Points on a hilly landscape, in no order, each with its height.
From any point a climber steps to the highest of the 2 points nearest to it. It stops when none of these is higher. Distance is the straight distance between rows; heights are no part of it.
K_99 (h 3.70): [160 176 128 138 172 137 145 143 122  96 148 187 112 166 212  33 174 146
 142 128  85 133 125 147  82]
K_894 (h 4.85): [126 145  87  78 145 152 102 130 119 160 168 144 150 138 193  66 158 150
 141 133  79  96  97 132 136]
K_773 (h 3.47): [ 91 143  78  98  87 128  95 118  87 187 163 129 123 118 150  86 144 165
 117  97  96  74  95 122 137]
K_943 (h 4.95): [152 120 121 112  96 102 126 130  90 134 135 153 162 187 182  69  89 139
  57 117 151  96  84 114 120]
K_15 (h 0.50): [113 148 108 157  79 172 112 111 173 161  84 112 152  85  41 173 115 143
 146 156 102 124 142 124 164]
K_830 (h 4.16): [118 175 143 161 187 138 174 147  79  95 172 131  74 143 148 135 189 133
 160 118 118 189 166 132  93]
K_237 (h 5.91): [145 127 138  74 148 141  88 133 137 112 165 143 167 179 153  67 138 124
 120 121 155  92  83 140 121]
K_886 (h 3.59): [151 136 208 161 198 123 177 151 101  96 145 113 120 150 194 140 148 141
 134  85 106 128 115 106 126]
K_879 (h 3.45): [145 112 184 140 174 106 149 132 114 116 116 129 108 105 160 132 133 136
 139  75 103 107 110 109 141]
K_766 (h 5.52): [133 108 185 156 163 126 155 147 140 101 125  94 144 150 105 185 114 101
 130 131 163 151 139 119 135]
K_41 (h 5.66): [141 143 136 133 130 140 137 123 175 113 133  90 154  94 102 188 107 109
 140 168 111 164 108 121 175]
K_570 (h 2.16): [138 167 132 106 158 142 126 167 118  76 184 146 137 195 187  92 195 154
 138 129 159 110 106 135  98]
K_65 (h 1.82): [167 123 125 132 149 157 147 156 159  89 118 137 185 200 143 120  93 106
 110 199 166 166 130 118 126]
K_8 (h 3.36): [147  93 171 131 178  93 145 118 133  91  89 137  74  82 133 147 130 120
 149  81 132 128 143 129 129]
K_616 (h 2.46): [ 84  61 172 140  98  84 105 122 120 160 116 111 101 134 101 127 134  98
 109  86 180  91 168 147  81]
K_909 (h 3.77): [114 156 125 142 187 145 146 121  84 130 150 126  73 102 122 123 154 142
 162 115  85 177 145 138 113]
K_594 (h 3.13): [128 134  94 130 173 169 145 180 131 148  87 178 127 143 127 134 143 153
 187 135 109 109 163 110 130]
K_468 (h 4.14): [107 165  41 132  77 151 112  96 119 183 147 118 122  88 117 131 125 141
 132 175  67 165 142 131 138]
K_519 (h 0.69): [160 148 167 121 182 128 132  96 158  91 150  91 121  70 126 130 123 102
 155 137  77 189 103 146 152]
K_114 (h 4.55): [156 128  98  90  98  89 117 127  92 135 114 198 129 156 159  57  98 129
  80 107 131 106 114 130 114]
K_85 (h 5.31): [101 131 166 147 154 110 137 140  96 112 154 116  94 155  77 168 144  98
 130 111 174 171 177 141 104]
K_567 (h 4.62): [116 162 185 133 193 118 150 142  87  82 168 128  82 153 102 135 183 124
 153  83 158 155 152 136  98]
K_536 (h 3.87): [110 126  99 131   7 162 115 123 140 157 103  91 165 115 125 158 124 147
  92 130 132  33  88 109 162]
K_248 (h 5.28): [128 113  59 103  81  95 151 139 131 113  93 158  98 100 135 154 114 110
 114 159 144 158 162 138 132]
K_745 (h 0.81): [113 104 115 139  59  94 120  92 165 131  98 123 110  91  75 158  98  91
 102 159 156 165 173 155 118]
K_192 (h 4.44): [131 132 127 182  35  90 149  95 107 138  86 131 114 119 113 160  98 135
  68 103 122 123 138 112 135]
K_848 (h 0.43): [102 165 101 178 108 197 111  84 145 186 112  98 127  64  25 163 118 161
 166 155  70 155 136 121 138]
K_714 (h 5.55): [132 155 132 118 109 105 119 134  98 107 159 137 139 162  86 138 113 119
  93 124 171 150 124 125 135]
K_327 (h 4.17): [161 113  83  85 108 100 105 117 140 146  89 190 128 109 143  68  98 130
 105 122 107 105 123 137 140]
K_225 (h 1.97): [155 103 150 116 162 144 132 144 138  64 130 115 165 198 159 110 116 120
 106 155 211 133 108 121 109]
K_938 (h 0.75): [135 131 147 131 119  91 127  77 142 118 148  94 102  68 129 136 111 101
 125 136  91 181 126 151 136]
K_959 (h 3.79): [171 129 112  74 161 128  91 117 164 101 100 196 127 121 146  45 129 125
 139 123 110 114 112 155 123]
K_754 (h 3.95): [132 125 121 129 156 111 139 131 108 105 139 165  71 134 219  53 175 133
 145 111 108 133 152 158  74]
K_619 (h 4.46): [152 118 102  88 148 130 107 102 160 142 140 146 137 107 205  52 134 114
 144 151  64 126 106 158 120]
K_193 (h 2.85): [ 75 102  55  96  73 100 109 119  87 177 127 143  71  96 132 105 149 138
 124 107 134 103 154 146  97]
K_944 (h 3.42): [137 149  98 134 179 182 156 185 145 134 124 145 154 160 188 136 174 161
 193 152  92 111 133 104 139]
K_571 (h 4.39): [112 161  82 148  52 139 112 104 131 170 147 115 162 128 126 133 113 130
 102 164  89 132 126 127 140]
K_817 (h 6.16): [161 126 157 139 123 137 136 120 167 116 118  91 175 111 127 160  81 121
 105 146 122 116  69 105 182]
K_863 (h 3.75): [174 118 105 137  73  83 156 118 140 111  39 172 109  83 100 149  69 133
  86 123 131 137 129 109 167]
K_965 (h 5.24): [123 122  51  74 102 133 100 119 163 140  92 155 117  69  96 122 116 125
 143 156 119 132 140 150 151]
K_220 (h 3.07): [ 61 120 125 126 126 134 110 143  68 183 165 120 114 151 117 113 162 147
 146  88 137  80 149 130  91]
K_341 (h 2.83): [144 144  92 114 153 152 120 150 138 159  94 190 153 137 102  97 117 149
 155 129  89 110 140 117 149]
K_797 (h 3.35): [181 127 137 101 164 110 142 138 137  69  97 173 115 122 170 104 123 141
 126 104 145 112  96 114 141]
K_488 (h 3.06): [115 117  76  94 122 112 125 135 102 137 121 166  86 116 160 102 156 145
 141 110 123 115 148 132 110]
K_621 (h 5.27): [127 120 120 114 108 121 142 135 154  91 152  75 136 111 139 199 114 107
 120 169 161 159 109 122 155]
K_786 (h 1.33): [109 105 141 162 142 153 147 157 150 174  83 124 144 133  89 183 121 128
 161 137 123 114 173 110 129]
K_436 (h 3.28): [ 81 116  85  89 127 138  97 136  85 171 169 131 100 123 155  94 176 162
 154  95 127  72 121 135 109]
K_503 (h 3.50): [178 124 101  93 123 102 145 139 141  89  75 173 122  98 136 143  92 131
 111 128 142 122 105 109 177]
K_89 (h 4.09): [134 102 113 146  68 100 126 115 139 153  60 156 128 102  95 138  95 134
  97 107 125  97 135 119 142]
K_808 (h 3.60): [121  97 158 106 151 108 120 146 132 102 115 133 103 121  96 147 133 125
 143  94 179 101 134 132 130]
K_697 (h 1.14): [111 152 160 193 156 145 143 115 100 174 111 119 113 116  68 143 124 146
 140 107  79 159 161 116 129]
K_383 (h 3.41): [ 83 147 142 125 175 146 111 118  86 144 187  99  99 120 101 121 169 132
 163 109 119 153 140 145 103]
K_20 (h 4.70): [117 130 198 173 158 136 139 143 107 160 134 116 164 178 110 137 115 127
 126 107 118 118 137 114 117]
K_86 (h 1.04): [ 98 114 181 191 131 123 133  92 128 162 112  81 103  87  68 160 121 123
 129 106 105 148 162 134 114]
K_796 (h 4.31): [179 135 132 140 139 102 167 129 113  67 114 158 124 167 160 120  91 108
  85 148 160 195 136 119 122]
K_80 (h 3.52): [187 122 140 105 175 128 119 140 173  54  89 191 125 148 174  54 140 136
 133 125 162 104  98 140 111]
K_902 (h 0.61): [146 164 121 126 187 165 126 108 150 131 134 117 136  85  86 127 125 130
 174 148  58 183 121 136 151]
K_453 (h 0.53): [119 148  89 145 158 184 117 118 153 183 105 122 136  78  74 142 113 152
 181 158  55 148 133 118 153]
K_439 (h 5.09): [109  93 201 176 137 138 143 133 149 150 127  66 165 145 123 176 115 111
 132 125 131 115 131 113 127]
K_928 (h 2.08): [161 141 132 104 159 141 129 145 129  51 173 124 145 201 199  87 159 136
 102 147 195 128  78 127 105]
K_112 (h 4.20): [146 126 111 111 155 125 134 109 150 103 152 133 100 101 240  68 169 117
 156 142  72 140 119 155  97]
K_518 (h 4.13): [108 142 182 142 176 142 141 147 101 115 196 110 126 185 151 109 175 114
 148 113 138 147 150 144  85]
K_343 (h 4.75): [147 121  96 109 102  91 149 136 123  90 117 164 105 151 135 132 108 100
  94 149 178 172 159 138 106]
K_565 (h 0.59): [139 143 133 155  66 142 114 102 186 128  90 121 169 111  38 171  85 110
 107 173 138 155 139 132 154]
K_88 (h 0.82): [118 138 126 121 109  93  99  72 115 137 160 124 100  95 100 100 120 103
 116 124 109 181 141 166 104]
K_759 (h 0.70): [117 105 120 157  22 135 116 100 178 130  64 123 144 117  40 172  91 107
  91 162 172 127 171 141 124]
K_681 (h 3.67): [ 78 122  94 131  41 133 100 116 113 188 144  93 141 114 138 133 144 149
 110 106 115  48 106 116 133]
K_984 (h 2.31): [142 165 144 109 185 175 116 172 139 109 153 163 166 193 140  81 176 152
 169 127 121 100 110 127 112]
K_122 (h 3.86): [114 131 164 156 180 152 154 176 124 108 171 105 128 181 205 134 196 127
 168 136 132 128 153 126  86]
K_394 (h 5.03): [122 135 121 136 103  91 144 136  97 122 133 125 110 123 142 161 121 129
 103 113 144 139 131 117 140]
K_449 (h 0.92): [112 117 145 169  73  80 122  61 130 146 115 119  88  89  85 129 114 103
  92 121 115 179 173 158  99]
K_139 (h 6.07): [149 129  82 102 129 119 123 117 159 118 116 160 123 103 138 115 123 109
 142 167 105 166 152 148 133]
K_17 (h 2.53): [150 181 117 100 189 176 110 155 121 130 133 180 149 153  98  84 158 166
 179 115  90 109 114 122 144]
K_682 (h 2.34): [113  71 190 121 124  74 113 103 110 124 147 104 104 136 156 110 126  96
  97  83 174 112 131 151  83]
K_727 (h 5.72): [149  93 156 110 113 121 115 117 157 130 109  97 169 111 156 122  90 123
  97 118 132  67  63 114 167]
K_204 (h 3.97): [181 142 157 157 167 128 188 149 103  68 132 120 155 193 177 135  98 128
  90 149 166 167  99  91 142]
K_126 (h 5.33): [128 106 106  57 110 121  93 143 139 101 147 128 143 144 134 106 139 121
 116 134 191  91  95 140 134]
K_46 (h 5.87): [106 114 107  95  59 123  98 123 146 132 140  89 143  99 106 156 118 114
 110 141 162  95 105 138 153]
K_739 (h 1.64): [146 129 100 124 150 177 146 177 181 131 105 146 187 172 134 149 111 111
 158 199 134 142 154 119 137]
K_539 (h 0.94): [ 85 121 158 165 156 149 107  83 114 161 136  67  78  51  41 158 140 140
 157 101 105 144 126 134 125]
K_927 (h 4.73): [124 126 132 165  72  99 145 102 112 156 131 102 125 109 160 141 113 133
  93 113  92 134 126 117 127]
K_718 (h 5.38): [109 104 120  82 117 147 100 152 150 137 140 101 160 121 131 143 135 139
 144 130 155  61  92 121 161]
K_473 (h 2.15): [142 121 188 167  92  93 139  96 112 105 130  86 144 139 112 156  79 120
  63 102 163 121  82 103 143]
K_733 (h 6.06): [128  97 175 142 149  94 158 128 130  86 136  91  91 119 133 182 131  89
 127 126 165 173 151 133 110]
K_181 (h 6.36): [101 158 118 117  94 129 106 118 124 130 169 105 144 123  62 158 122 120
 117 138 141 141 119 138 153]
K_760 (h 4.56): [110 150  22  97 105 137 104  96 126 152 131 147  84  54  91 123 128 140
 140 168  94 182 146 149 140]
K_425 (h 2.63): [ 61  81 110 131  94 101 100 114  87 180 120 127  69 122  97 109 149 125
 115  89 157  99 185 152  67]
K_639 (h 3.74): [143 122 172 151 166 123 172 168 105  91 151 110 143 186 188 160 139 133
 121 116 157 127 115 102 122]
K_219 (h 4.28): [151 159 172 162 160 124 156 147 102 119 121 157 160 175 103 142 100 135
 112 109 120 151 129 104 147]
K_600 (h 1.23): [112 117 146 174 167 129 159 145 118 152  90 127 101 105 110 173 132 143
 167 115  96 146 167 110 133]
K_10 (h 3.88): [140 136 149 131 160 120 137 154 116 120  95 156 124 130  78 160 116 144
 143  93 146 119 129 104 160]
K_197 (h 1.48): [121 131 136 147 149 178 133 159 175 164 115 128 182 158  72 162 116 109
 175 189 119 151 172 127 134]
K_795 (h 3.11): [ 61 118 128 138 139 158  97 127 100 181 157  87 104 116  72 143 154 136
 167 110 134 109 147 134 108]
K_156 (h 5.32): [134  76 124 113  89 109 125 135 123 137 107 123 154 150 171 105  95 129
  79 120 167  65  90 108 129]
K_446 (h 2.24): [143  83 197 128 123  78 114  88 125  95 128  88 123 116 130 126  89  97
  84 101 178 126  91 134 119]
K_753 (h 5.29): [155 131 122  81 135 143  82 116 147 153 141 154 181 134 164  55 123 134
 114 128  94  76  70 131 153]
K_598 (h 4.99): [124 149 108  99 123 114 146 152 114  84 177 107 118 129 165 169 145 128
 127 141 156 144 104 117 148]
K_234 (h 3.66): [109 124 141 133 165 165 139 175 132 140 158 101 165 170 167 158 161 138
 169 146 128 107 136 110 128]
K_983 (h 4.08): [103 149  72 149  24 176 117 125 148 189 129  95 182 129 130 160 124 146
 111 166 106  71 117 110 156]

For each start below, name the point where the climber stops.
K_879 => K_139
K_616 => K_571
K_220 => K_571
K_80 => K_817
K_8 => K_733
K_848 => K_449

Call two points neighbours if one is among the 2 nearest of the other. Go from one point of each pair to the other, from neighbour to neighbour, staying as high as possible. Name the lowest point that can't be avoided.
K_181 / K_237 => K_126
K_817 / K_181 => K_598
K_571 / K_733 => K_8
K_571 / K_139 => K_468
